Each scene shows the same named points in several views. A view is turned or mirrored, and shifted as a whole, has a little noise and may leave points out.
(in the rows, 128 means zero)

Scene 1
View 1
Q_601: [136, 113, 130, 139, 122, 134, 119, 94, 135, 153, 125, 137, 108, 118, 129, 117, 112, 125, 140, 154, 124, 113, 122, 141, 140, 102, 122, 139, 128, 105, 129, 135, 143, 115, 91, 171, 123, 134]
Q_733: [111, 52, 138, 172, 73, 123, 94, 135, 110, 142, 168, 116, 70, 135, 90, 136, 120, 80, 168, 126, 115, 128, 108, 133, 106, 171, 132, 128, 131, 137, 141, 125, 116, 104, 103, 136, 118, 126]
Q_867: [127, 123, 121, 154, 123, 127, 143, 96, 131, 163, 124, 148, 102, 124, 119, 125, 109, 133, 140, 157, 139, 112, 127, 136, 139, 98, 122, 147, 132, 119, 133, 141, 143, 111, 94, 160, 112, 142]
Q_743: [158, 131, 132, 150, 110, 153, 96, 101, 143, 105, 128, 98, 111, 109, 129, 107, 113, 118, 145, 111, 96, 110, 97, 150, 157, 111, 127, 106, 160, 73, 123, 143, 132, 132, 69, 158, 123, 143]
Q_473: [129, 96, 132, 153, 106, 129, 113, 104, 126, 147, 136, 130, 98, 123, 119, 123, 115, 112, 146, 143, 124, 116, 117, 136, 134, 121, 124, 137, 130, 115, 132, 132, 135, 110, 92, 158, 117, 135]
Q_778: [163, 145, 126, 125, 123, 150, 109, 109, 148, 137, 141, 106, 98, 123, 117, 129, 112, 132, 145, 115, 102, 124, 108, 185, 131, 131, 117, 120, 158, 84, 125, 152, 143, 140, 85, 161, 131, 136]
Q_959: [125, 85, 133, 128, 106, 129, 107, 130, 127, 173, 164, 128, 83, 135, 103, 139, 116, 111, 154, 140, 122, 135, 123, 169, 97, 158, 120, 144, 123, 129, 137, 132, 136, 117, 112, 161, 131, 124]
Q_561: [109, 85, 125, 156, 108, 112, 137, 122, 116, 185, 151, 149, 81, 141, 94, 144, 112, 114, 153, 159, 145, 126, 132, 141, 107, 138, 121, 156, 119, 151, 140, 132, 135, 100, 113, 147, 113, 130]
Q_490: [132, 107, 126, 173, 97, 133, 115, 110, 128, 128, 141, 113, 85, 124, 101, 126, 112, 107, 154, 120, 116, 118, 105, 139, 138, 131, 127, 121, 153, 111, 132, 141, 129, 118, 81, 138, 112, 141]
Q_829: [131, 82, 136, 133, 108, 133, 95, 113, 128, 154, 145, 132, 102, 122, 126, 119, 117, 108, 145, 151, 117, 120, 121, 142, 122, 128, 124, 135, 117, 108, 134, 126, 133, 109, 102, 172, 129, 124]
Q_897: [130, 112, 125, 128, 123, 127, 132, 117, 133, 183, 152, 142, 89, 137, 105, 144, 110, 130, 145, 148, 131, 132, 129, 171, 107, 140, 115, 152, 127, 128, 135, 142, 145, 116, 109, 162, 125, 129]
Q_708: [134, 150, 112, 152, 134, 127, 160, 89, 137, 166, 114, 149, 108, 125, 119, 129, 104, 145, 136, 157, 144, 110, 131, 139, 149, 83, 115, 147, 138, 118, 129, 150, 149, 113, 85, 159, 106, 147]
Q_444: [137, 111, 131, 128, 127, 132, 117, 100, 136, 164, 133, 139, 110, 120, 130, 121, 113, 128, 138, 156, 125, 117, 127, 150, 130, 109, 118, 144, 123, 107, 131, 134, 145, 116, 99, 175, 126, 131]
Q_436: [135, 100, 136, 141, 116, 133, 108, 98, 135, 147, 129, 134, 112, 114, 136, 109, 115, 116, 138, 157, 121, 112, 121, 133, 142, 102, 123, 134, 125, 100, 130, 129, 139, 112, 91, 174, 125, 133]
Q_472: [137, 121, 125, 153, 118, 133, 122, 95, 133, 143, 123, 133, 109, 117, 126, 115, 111, 124, 140, 143, 127, 111, 119, 133, 147, 101, 123, 134, 138, 103, 129, 137, 140, 116, 84, 160, 116, 141]
View 2
Q_733: [156, 119, 159, 152, 122, 132, 140, 123, 134, 140, 110, 122, 174, 138, 127, 56, 143, 153, 162, 94, 125, 125, 122, 136, 140, 106, 148, 164, 168, 81, 124, 101, 92, 128, 88, 163, 135, 118]
Q_959: [140, 129, 134, 122, 124, 138, 137, 132, 120, 150, 102, 120, 146, 108, 120, 81, 150, 125, 145, 130, 137, 105, 109, 119, 130, 120, 119, 153, 154, 83, 128, 95, 119, 142, 112, 142, 157, 130]
Q_473: [146, 131, 130, 128, 120, 128, 141, 126, 131, 114, 110, 114, 125, 120, 124, 108, 132, 129, 140, 93, 134, 116, 133, 137, 126, 113, 112, 152, 141, 104, 117, 126, 93, 142, 128, 130, 145, 140]
Q_472: [146, 135, 122, 123, 120, 125, 139, 123, 127, 103, 110, 108, 105, 110, 128, 132, 127, 124, 135, 88, 134, 118, 144, 145, 119, 115, 99, 145, 129, 114, 113, 136, 95, 146, 144, 126, 143, 152]
Q_829: [138, 115, 122, 119, 118, 135, 142, 120, 128, 121, 111, 104, 134, 126, 119, 97, 132, 122, 138, 104, 151, 116, 127, 120, 120, 121, 119, 153, 155, 98, 115, 117, 96, 140, 121, 121, 160, 134]
Q_436: [137, 123, 113, 109, 118, 133, 144, 121, 128, 110, 109, 102, 115, 120, 119, 119, 127, 114, 127, 97, 152, 110, 135, 124, 113, 123, 102, 150, 141, 111, 115, 130, 94, 145, 140, 112, 162, 144]
Q_778: [145, 141, 108, 116, 125, 133, 101, 111, 117, 125, 84, 107, 116, 91, 123, 142, 147, 128, 155, 104, 141, 124, 150, 127, 99, 128, 111, 142, 132, 94, 114, 118, 145, 154, 141, 164, 150, 172]
Q_444: [137, 130, 114, 112, 121, 133, 144, 128, 124, 117, 107, 109, 112, 109, 124, 121, 131, 113, 125, 109, 145, 107, 129, 124, 116, 123, 96, 147, 136, 107, 117, 124, 104, 147, 137, 113, 158, 146]
Q_490: [158, 140, 139, 145, 122, 123, 125, 118, 131, 116, 103, 116, 130, 115, 128, 113, 137, 144, 157, 79, 119, 130, 147, 156, 122, 109, 124, 153, 137, 102, 117, 125, 105, 139, 125, 161, 126, 149]
Q_743: [153, 134, 110, 132, 120, 129, 101, 95, 127, 97, 91, 95, 115, 116, 127, 150, 132, 136, 161, 63, 145, 139, 173, 142, 92, 124, 125, 150, 135, 106, 104, 142, 115, 146, 141, 163, 140, 176]
Q_601: [140, 132, 116, 116, 120, 130, 143, 124, 126, 107, 107, 109, 108, 112, 125, 126, 127, 118, 129, 98, 141, 113, 134, 132, 116, 119, 98, 146, 132, 112, 116, 133, 99, 144, 144, 117, 154, 148]
Q_867: [147, 146, 127, 124, 123, 120, 154, 138, 128, 110, 110, 121, 105, 102, 129, 126, 129, 119, 125, 101, 121, 106, 127, 150, 131, 109, 88, 145, 122, 115, 119, 134, 93, 147, 145, 116, 140, 141]
View 3
Q_959: [96, 88, 118, 125, 157, 165, 101, 129, 155, 112, 112, 130, 153, 95, 133, 109, 164, 146, 154, 113, 114, 118, 139, 107, 153, 161, 129, 125, 137, 138, 152, 127, 100, 139, 112, 127, 114, 102]
Q_436: [123, 116, 127, 138, 112, 142, 105, 98, 157, 114, 100, 148, 135, 106, 101, 137, 160, 122, 118, 141, 127, 100, 115, 113, 142, 137, 117, 139, 115, 134, 144, 126, 129, 160, 139, 121, 134, 134]
Q_829: [107, 106, 125, 131, 130, 156, 101, 111, 161, 102, 100, 148, 140, 104, 111, 125, 171, 130, 139, 132, 115, 100, 123, 110, 150, 143, 118, 129, 129, 137, 147, 124, 116, 158, 129, 126, 130, 121]
Q_472: [137, 117, 129, 134, 118, 129, 109, 102, 153, 126, 101, 141, 135, 98, 105, 143, 148, 116, 116, 137, 139, 114, 115, 112, 132, 135, 124, 151, 111, 127, 145, 131, 130, 151, 138, 116, 116, 141]
Q_708: [133, 104, 112, 116, 113, 137, 109, 88, 131, 159, 105, 124, 146, 79, 108, 131, 111, 125, 79, 127, 154, 122, 141, 123, 122, 137, 139, 167, 86, 121, 151, 162, 133, 135, 125, 105, 112, 136]
Q_897: [101, 92, 111, 124, 145, 161, 100, 114, 143, 131, 117, 122, 152, 91, 125, 113, 142, 150, 124, 113, 131, 123, 141, 116, 145, 161, 135, 134, 119, 129, 157, 146, 110, 134, 112, 117, 115, 105]
Q_561: [100, 75, 109, 106, 150, 161, 102, 113, 140, 118, 99, 128, 152, 73, 128, 86, 153, 129, 138, 122, 115, 103, 166, 120, 139, 133, 131, 142, 124, 138, 146, 150, 106, 137, 105, 117, 109, 116]
Q_473: [124, 104, 129, 127, 131, 139, 107, 112, 158, 114, 97, 141, 140, 94, 115, 126, 160, 117, 134, 133, 124, 109, 125, 111, 139, 135, 122, 142, 125, 136, 144, 127, 119, 148, 129, 121, 113, 133]
Q_490: [148, 106, 136, 134, 146, 119, 117, 126, 158, 114, 96, 129, 140, 94, 129, 133, 159, 107, 152, 130, 132, 129, 118, 101, 128, 130, 127, 150, 135, 133, 140, 118, 115, 142, 130, 122, 86, 138]
Q_733: [118, 78, 132, 123, 171, 144, 109, 142, 162, 86, 91, 132, 145, 85, 140, 93, 187, 112, 196, 124, 100, 110, 142, 102, 144, 127, 119, 130, 159, 149, 138, 114, 95, 143, 112, 134, 87, 126]
Q_444: [108, 113, 121, 132, 124, 155, 101, 106, 151, 125, 111, 138, 142, 107, 112, 136, 152, 139, 116, 128, 131, 111, 120, 112, 147, 156, 127, 133, 113, 130, 155, 133, 118, 148, 131, 118, 129, 116]
Q_601: [123, 116, 125, 133, 119, 143, 107, 98, 152, 125, 103, 142, 140, 102, 104, 137, 150, 127, 109, 134, 133, 107, 121, 113, 139, 144, 123, 142, 110, 129, 148, 134, 127, 152, 137, 118, 125, 132]
View 4
Q_743: [126, 138, 197, 89, 170, 116, 96, 138, 118, 95, 123, 122, 94, 129, 108, 93, 122, 149, 113, 89, 109, 120, 135, 113, 132, 164, 56, 155, 123, 141, 123, 141, 165, 156, 123, 125, 127, 119]
Q_959: [126, 148, 142, 108, 131, 113, 166, 99, 86, 78, 102, 133, 146, 127, 131, 117, 98, 160, 135, 155, 131, 121, 125, 122, 113, 161, 135, 129, 144, 102, 171, 132, 138, 131, 98, 142, 102, 151]
Q_867: [126, 104, 147, 111, 148, 128, 124, 120, 138, 104, 121, 130, 139, 129, 147, 100, 140, 160, 119, 143, 108, 108, 132, 146, 122, 144, 79, 114, 146, 135, 157, 131, 124, 131, 115, 94, 129, 126]
Q_897: [132, 126, 137, 105, 141, 120, 145, 107, 107, 93, 111, 135, 146, 131, 134, 107, 108, 160, 128, 160, 123, 123, 125, 130, 114, 158, 117, 117, 143, 116, 176, 122, 116, 118, 110, 116, 114, 132]
Q_708: [133, 92, 143, 108, 158, 132, 106, 128, 147, 113, 126, 130, 137, 135, 140, 95, 147, 160, 114, 146, 104, 113, 131, 146, 123, 146, 66, 105, 140, 147, 164, 125, 110, 116, 127, 78, 138, 110]
Q_436: [119, 112, 145, 104, 136, 126, 129, 121, 120, 98, 126, 127, 125, 119, 137, 85, 144, 155, 120, 122, 110, 99, 137, 124, 125, 151, 68, 124, 135, 129, 144, 145, 154, 146, 98, 113, 129, 143]
Q_472: [125, 113, 160, 104, 150, 125, 116, 126, 131, 103, 124, 127, 123, 128, 137, 95, 141, 157, 117, 123, 106, 109, 133, 132, 126, 150, 67, 126, 136, 137, 143, 137, 141, 142, 113, 105, 130, 129]
Q_561: [121, 127, 141, 128, 134, 117, 162, 100, 126, 91, 98, 133, 163, 133, 161, 125, 124, 161, 130, 160, 115, 110, 128, 161, 115, 135, 123, 115, 164, 111, 168, 131, 115, 135, 106, 112, 111, 148]
Q_829: [117, 130, 146, 108, 129, 120, 149, 110, 103, 88, 116, 129, 131, 119, 136, 98, 131, 157, 126, 131, 118, 103, 135, 122, 119, 154, 92, 131, 139, 115, 149, 144, 161, 150, 90, 130, 119, 153]
Q_778: [139, 138, 176, 84, 170, 116, 107, 129, 98, 94, 121, 126, 107, 129, 97, 96, 102, 159, 119, 120, 123, 136, 129, 102, 123, 179, 85, 140, 118, 134, 153, 125, 143, 126, 127, 127, 120, 110]
Q_733: [111, 170, 184, 126, 138, 101, 171, 97, 110, 70, 82, 131, 146, 132, 154, 143, 107, 154, 132, 120, 112, 110, 134, 155, 121, 134, 132, 154, 167, 105, 137, 144, 152, 173, 105, 151, 99, 165]
Q_490: [122, 144, 192, 112, 163, 111, 126, 123, 126, 90, 102, 127, 122, 135, 136, 122, 119, 151, 121, 110, 107, 116, 131, 144, 125, 146, 90, 150, 147, 130, 134, 135, 142, 155, 128, 124, 115, 131]
Q_444: [127, 111, 138, 102, 139, 128, 131, 118, 113, 97, 127, 128, 132, 122, 134, 90, 135, 160, 122, 141, 116, 109, 133, 121, 120, 159, 79, 118, 134, 124, 159, 137, 142, 131, 102, 109, 127, 133]
Q_473: [121, 126, 158, 111, 143, 120, 137, 118, 121, 94, 114, 127, 131, 127, 143, 106, 131, 155, 122, 126, 109, 108, 131, 138, 123, 147, 87, 131, 145, 128, 145, 139, 144, 150, 107, 118, 121, 139]

In a view up to two points have been moved. Name them for each view, in the order of its rows, or write -.
view 1: -
view 2: Q_436
view 3: Q_708, Q_444
view 4: Q_959

Scene 2
View 1
Q_28: [134, 167, 114, 137, 131, 123, 113, 136, 121, 149, 117, 122, 137, 155, 136, 115, 104, 150, 93, 118, 130, 132, 116, 141, 135, 126, 107, 170, 129, 100, 70, 128, 129, 153, 142, 140, 140, 151]
Q_365: [108, 127, 102, 130, 121, 148, 138, 130, 112, 146, 126, 129, 120, 138, 111, 121, 117, 121, 127, 123, 123, 166, 126, 93, 110, 123, 127, 146, 129, 132, 125, 122, 113, 145, 137, 134, 114, 136]
Q_27: [112, 142, 134, 146, 120, 138, 128, 144, 118, 162, 121, 140, 118, 140, 124, 144, 120, 128, 120, 108, 141, 146, 136, 128, 120, 123, 116, 163, 126, 114, 104, 136, 127, 147, 142, 127, 128, 134]
Q_924: [127, 157, 105, 116, 126, 114, 130, 142, 146, 147, 83, 121, 137, 180, 114, 118, 101, 157, 102, 93, 163, 145, 131, 141, 142, 143, 83, 151, 145, 109, 78, 124, 151, 173, 124, 116, 128, 156]
Q_467: [113, 148, 114, 137, 108, 124, 140, 140, 125, 153, 110, 121, 108, 160, 124, 131, 114, 128, 121, 94, 140, 150, 129, 112, 120, 124, 122, 150, 133, 105, 101, 113, 142, 159, 145, 127, 134, 129]
Q_856: [116, 140, 125, 140, 127, 142, 124, 138, 117, 158, 124, 139, 130, 137, 121, 134, 115, 133, 116, 122, 134, 149, 131, 127, 121, 125, 113, 163, 126, 123, 103, 141, 117, 143, 138, 128, 123, 142]
Q_920: [121, 154, 112, 144, 120, 134, 122, 128, 106, 149, 136, 121, 120, 139, 134, 117, 112, 125, 111, 123, 110, 143, 114, 108, 115, 113, 136, 162, 124, 105, 95, 118, 118, 144, 152, 147, 137, 135]
Q_973: [107, 132, 139, 151, 119, 148, 128, 140, 108, 164, 131, 145, 114, 128, 123, 150, 126, 121, 127, 116, 134, 152, 137, 121, 112, 117, 127, 165, 121, 125, 115, 142, 115, 137, 144, 129, 124, 130]
Q_586: [110, 142, 144, 151, 117, 137, 129, 148, 122, 168, 117, 145, 117, 146, 125, 155, 124, 130, 123, 102, 151, 145, 141, 137, 122, 125, 111, 166, 126, 114, 102, 143, 132, 147, 142, 120, 131, 130]
Q_700: [137, 169, 115, 133, 139, 125, 108, 137, 124, 151, 115, 127, 146, 153, 132, 115, 102, 155, 91, 123, 132, 130, 119, 150, 138, 129, 97, 175, 131, 102, 65, 136, 126, 153, 138, 137, 135, 157]
Q_643: [117, 145, 109, 142, 118, 138, 129, 127, 108, 148, 131, 121, 116, 140, 127, 120, 114, 122, 117, 119, 115, 152, 119, 101, 113, 115, 136, 156, 125, 113, 104, 120, 119, 145, 148, 144, 132, 132]
Q_990: [117, 149, 113, 138, 116, 130, 130, 134, 119, 150, 119, 123, 116, 151, 128, 122, 111, 128, 114, 108, 127, 147, 124, 113, 120, 121, 122, 157, 131, 107, 98, 119, 131, 152, 144, 135, 134, 137]
View 2
Q_700: [117, 181, 116, 104, 154, 95, 108, 109, 163, 136, 134, 62, 136, 96, 127, 129, 130, 138, 143, 93, 113, 106, 119, 95, 167, 127, 152, 82, 99, 115, 135, 119, 118, 131, 143, 129, 102, 105]
Q_973: [138, 122, 98, 103, 131, 119, 144, 111, 158, 140, 138, 111, 118, 142, 123, 118, 150, 116, 125, 120, 104, 94, 105, 92, 137, 119, 146, 106, 111, 157, 135, 153, 112, 147, 152, 148, 114, 110]
Q_586: [138, 130, 102, 105, 130, 110, 132, 102, 176, 143, 130, 108, 119, 138, 116, 113, 132, 118, 138, 117, 122, 85, 114, 96, 142, 119, 146, 94, 97, 131, 140, 141, 124, 143, 161, 158, 112, 110]
Q_643: [129, 144, 107, 104, 140, 130, 134, 107, 145, 129, 148, 94, 125, 121, 125, 128, 145, 133, 112, 129, 70, 123, 116, 95, 148, 120, 145, 111, 99, 147, 139, 149, 106, 131, 140, 139, 121, 113]
Q_365: [141, 128, 97, 100, 142, 139, 129, 116, 139, 138, 147, 112, 115, 139, 127, 129, 137, 120, 114, 120, 60, 113, 113, 94, 143, 112, 131, 108, 103, 156, 120, 141, 102, 121, 142, 126, 131, 106]
Q_924: [134, 170, 114, 100, 149, 109, 90, 101, 175, 140, 129, 91, 120, 120, 121, 125, 85, 137, 150, 97, 101, 96, 140, 102, 163, 114, 135, 72, 72, 90, 124, 102, 124, 105, 158, 133, 124, 103]
Q_28: [118, 177, 118, 105, 148, 100, 112, 104, 162, 132, 137, 68, 136, 100, 124, 129, 130, 142, 135, 106, 105, 113, 123, 96, 163, 127, 153, 88, 95, 114, 142, 126, 118, 131, 144, 136, 108, 108]
Q_27: [136, 134, 103, 104, 134, 116, 131, 105, 168, 141, 134, 105, 121, 134, 120, 119, 134, 122, 130, 117, 107, 94, 115, 94, 145, 119, 143, 99, 100, 136, 138, 142, 118, 139, 155, 150, 115, 111]
Q_467: [136, 143, 111, 104, 132, 128, 121, 96, 167, 135, 142, 107, 115, 130, 118, 123, 115, 137, 124, 130, 85, 113, 133, 102, 146, 118, 142, 100, 79, 120, 142, 137, 117, 119, 155, 153, 126, 114]
Q_856: [131, 141, 100, 104, 140, 112, 127, 112, 158, 141, 137, 96, 123, 129, 124, 122, 140, 121, 132, 108, 103, 98, 110, 92, 148, 120, 144, 96, 106, 142, 128, 137, 112, 138, 148, 136, 114, 106]
View 3
Q_920: [105, 131, 159, 114, 126, 115, 112, 123, 115, 125, 111, 154, 133, 147, 122, 114, 121, 123, 134, 129, 145, 118, 120, 138, 156, 128, 113, 111, 139, 141, 114, 157, 152, 133, 124, 149, 99, 143]
Q_990: [126, 128, 153, 107, 132, 114, 113, 114, 108, 127, 99, 153, 138, 148, 126, 107, 110, 128, 138, 131, 158, 122, 112, 138, 144, 119, 105, 105, 142, 133, 115, 159, 155, 133, 126, 144, 104, 132]
Q_27: [124, 146, 135, 101, 153, 117, 126, 111, 118, 115, 107, 148, 147, 143, 132, 109, 128, 112, 154, 141, 170, 107, 122, 147, 143, 121, 100, 102, 154, 125, 120, 148, 144, 140, 126, 129, 120, 125]
Q_924: [177, 144, 141, 107, 166, 123, 132, 85, 100, 85, 89, 164, 129, 137, 127, 115, 101, 142, 163, 147, 147, 97, 98, 120, 108, 107, 121, 114, 151, 104, 85, 166, 154, 126, 145, 142, 126, 95]
Q_467: [146, 131, 148, 105, 144, 117, 122, 105, 103, 118, 89, 156, 136, 148, 130, 108, 102, 128, 148, 136, 164, 114, 105, 134, 129, 111, 102, 99, 149, 124, 110, 166, 158, 132, 129, 137, 111, 123]
Q_643: [112, 128, 155, 106, 126, 111, 110, 118, 112, 132, 111, 151, 142, 145, 125, 108, 119, 127, 136, 125, 155, 127, 122, 141, 151, 126, 109, 110, 136, 139, 117, 152, 151, 135, 123, 147, 106, 138]
Q_856: [118, 145, 138, 102, 148, 114, 124, 112, 118, 112, 115, 150, 150, 136, 128, 111, 135, 124, 152, 138, 158, 111, 126, 144, 145, 127, 113, 114, 149, 126, 112, 140, 140, 139, 128, 140, 124, 123]
Q_28: [128, 146, 152, 120, 148, 126, 124, 108, 114, 93, 106, 165, 123, 137, 121, 122, 122, 130, 146, 144, 130, 94, 115, 126, 137, 123, 126, 124, 143, 126, 92, 161, 148, 128, 138, 152, 109, 124]
Q_700: [129, 154, 148, 124, 157, 129, 129, 104, 116, 81, 109, 168, 120, 132, 120, 128, 130, 125, 151, 152, 123, 83, 117, 124, 138, 126, 129, 127, 146, 122, 87, 164, 146, 130, 137, 154, 111, 120]
Q_586: [126, 151, 128, 102, 163, 120, 131, 114, 120, 110, 102, 145, 153, 144, 135, 109, 133, 107, 159, 145, 177, 99, 120, 150, 141, 117, 96, 98, 162, 121, 125, 148, 143, 143, 127, 123, 124, 123]
Q_973: [108, 146, 132, 95, 145, 109, 121, 121, 122, 125, 116, 142, 162, 140, 134, 106, 138, 112, 151, 134, 177, 117, 131, 155, 152, 125, 100, 104, 153, 131, 130, 135, 139, 143, 119, 130, 122, 131]
Q_365: [122, 124, 148, 90, 122, 97, 110, 113, 110, 138, 117, 145, 157, 137, 130, 100, 119, 142, 143, 116, 168, 146, 127, 144, 142, 125, 111, 112, 133, 130, 118, 134, 146, 134, 125, 147, 124, 125]
View 4
Q_643: [136, 146, 124, 117, 122, 141, 136, 139, 103, 114, 101, 105, 145, 163, 128, 146, 101, 125, 152, 137, 130, 126, 136, 144, 127, 134, 150, 131, 133, 97, 151, 133, 144, 117, 173, 104, 116, 132]
Q_990: [134, 139, 121, 125, 116, 147, 134, 136, 107, 109, 105, 105, 147, 165, 119, 137, 101, 142, 159, 143, 133, 125, 137, 139, 137, 128, 149, 131, 140, 105, 153, 137, 149, 118, 174, 110, 115, 127]
Q_28: [160, 121, 109, 126, 97, 136, 133, 126, 119, 112, 120, 119, 136, 135, 124, 133, 96, 153, 178, 132, 140, 128, 129, 167, 152, 116, 120, 134, 134, 111, 173, 145, 151, 103, 148, 107, 121, 117]
Q_924: [134, 109, 103, 143, 88, 161, 133, 126, 116, 103, 114, 117, 148, 165, 96, 93, 80, 160, 195, 139, 147, 140, 140, 143, 174, 104, 108, 126, 144, 138, 180, 143, 164, 130, 133, 108, 123, 103]
Q_920: [147, 143, 124, 116, 119, 136, 136, 138, 109, 113, 105, 106, 142, 152, 135, 151, 104, 133, 157, 135, 129, 123, 131, 153, 128, 134, 147, 133, 133, 95, 152, 136, 144, 107, 174, 106, 116, 132]
Q_856: [125, 132, 121, 124, 100, 131, 129, 133, 102, 119, 104, 120, 138, 160, 116, 130, 106, 116, 153, 140, 152, 134, 128, 149, 142, 125, 133, 131, 139, 96, 158, 128, 138, 112, 144, 92, 127, 119]
Q_467: [121, 137, 117, 135, 108, 148, 132, 137, 108, 103, 108, 109, 151, 171, 107, 122, 100, 153, 163, 154, 139, 129, 138, 127, 147, 118, 148, 126, 150, 116, 152, 135, 154, 120, 170, 111, 112, 125]
Q_586: [107, 132, 118, 133, 83, 124, 121, 135, 101, 110, 112, 128, 140, 161, 102, 122, 123, 134, 146, 161, 164, 134, 127, 133, 151, 114, 143, 128, 156, 101, 152, 127, 139, 104, 148, 95, 124, 115]
Q_365: [115, 145, 128, 116, 124, 151, 136, 138, 95, 118, 88, 106, 149, 186, 121, 130, 93, 102, 149, 132, 135, 131, 141, 130, 128, 138, 144, 130, 129, 94, 148, 122, 138, 137, 165, 97, 120, 125]
Q_700: [162, 114, 106, 127, 91, 135, 131, 125, 120, 117, 119, 123, 132, 132, 124, 130, 95, 148, 182, 127, 143, 131, 127, 174, 156, 113, 109, 136, 133, 110, 179, 144, 152, 100, 135, 103, 126, 114]
Q_27: [118, 134, 118, 131, 90, 131, 124, 134, 105, 109, 112, 122, 141, 160, 107, 128, 114, 140, 152, 155, 152, 132, 127, 137, 148, 119, 143, 127, 151, 104, 154, 129, 142, 108, 154, 98, 121, 119]

In a view up to two points have been moved. Name them for each view, in the order of its rows, or write -.
view 1: Q_990
view 2: -
view 3: Q_467, Q_28
view 4: Q_27
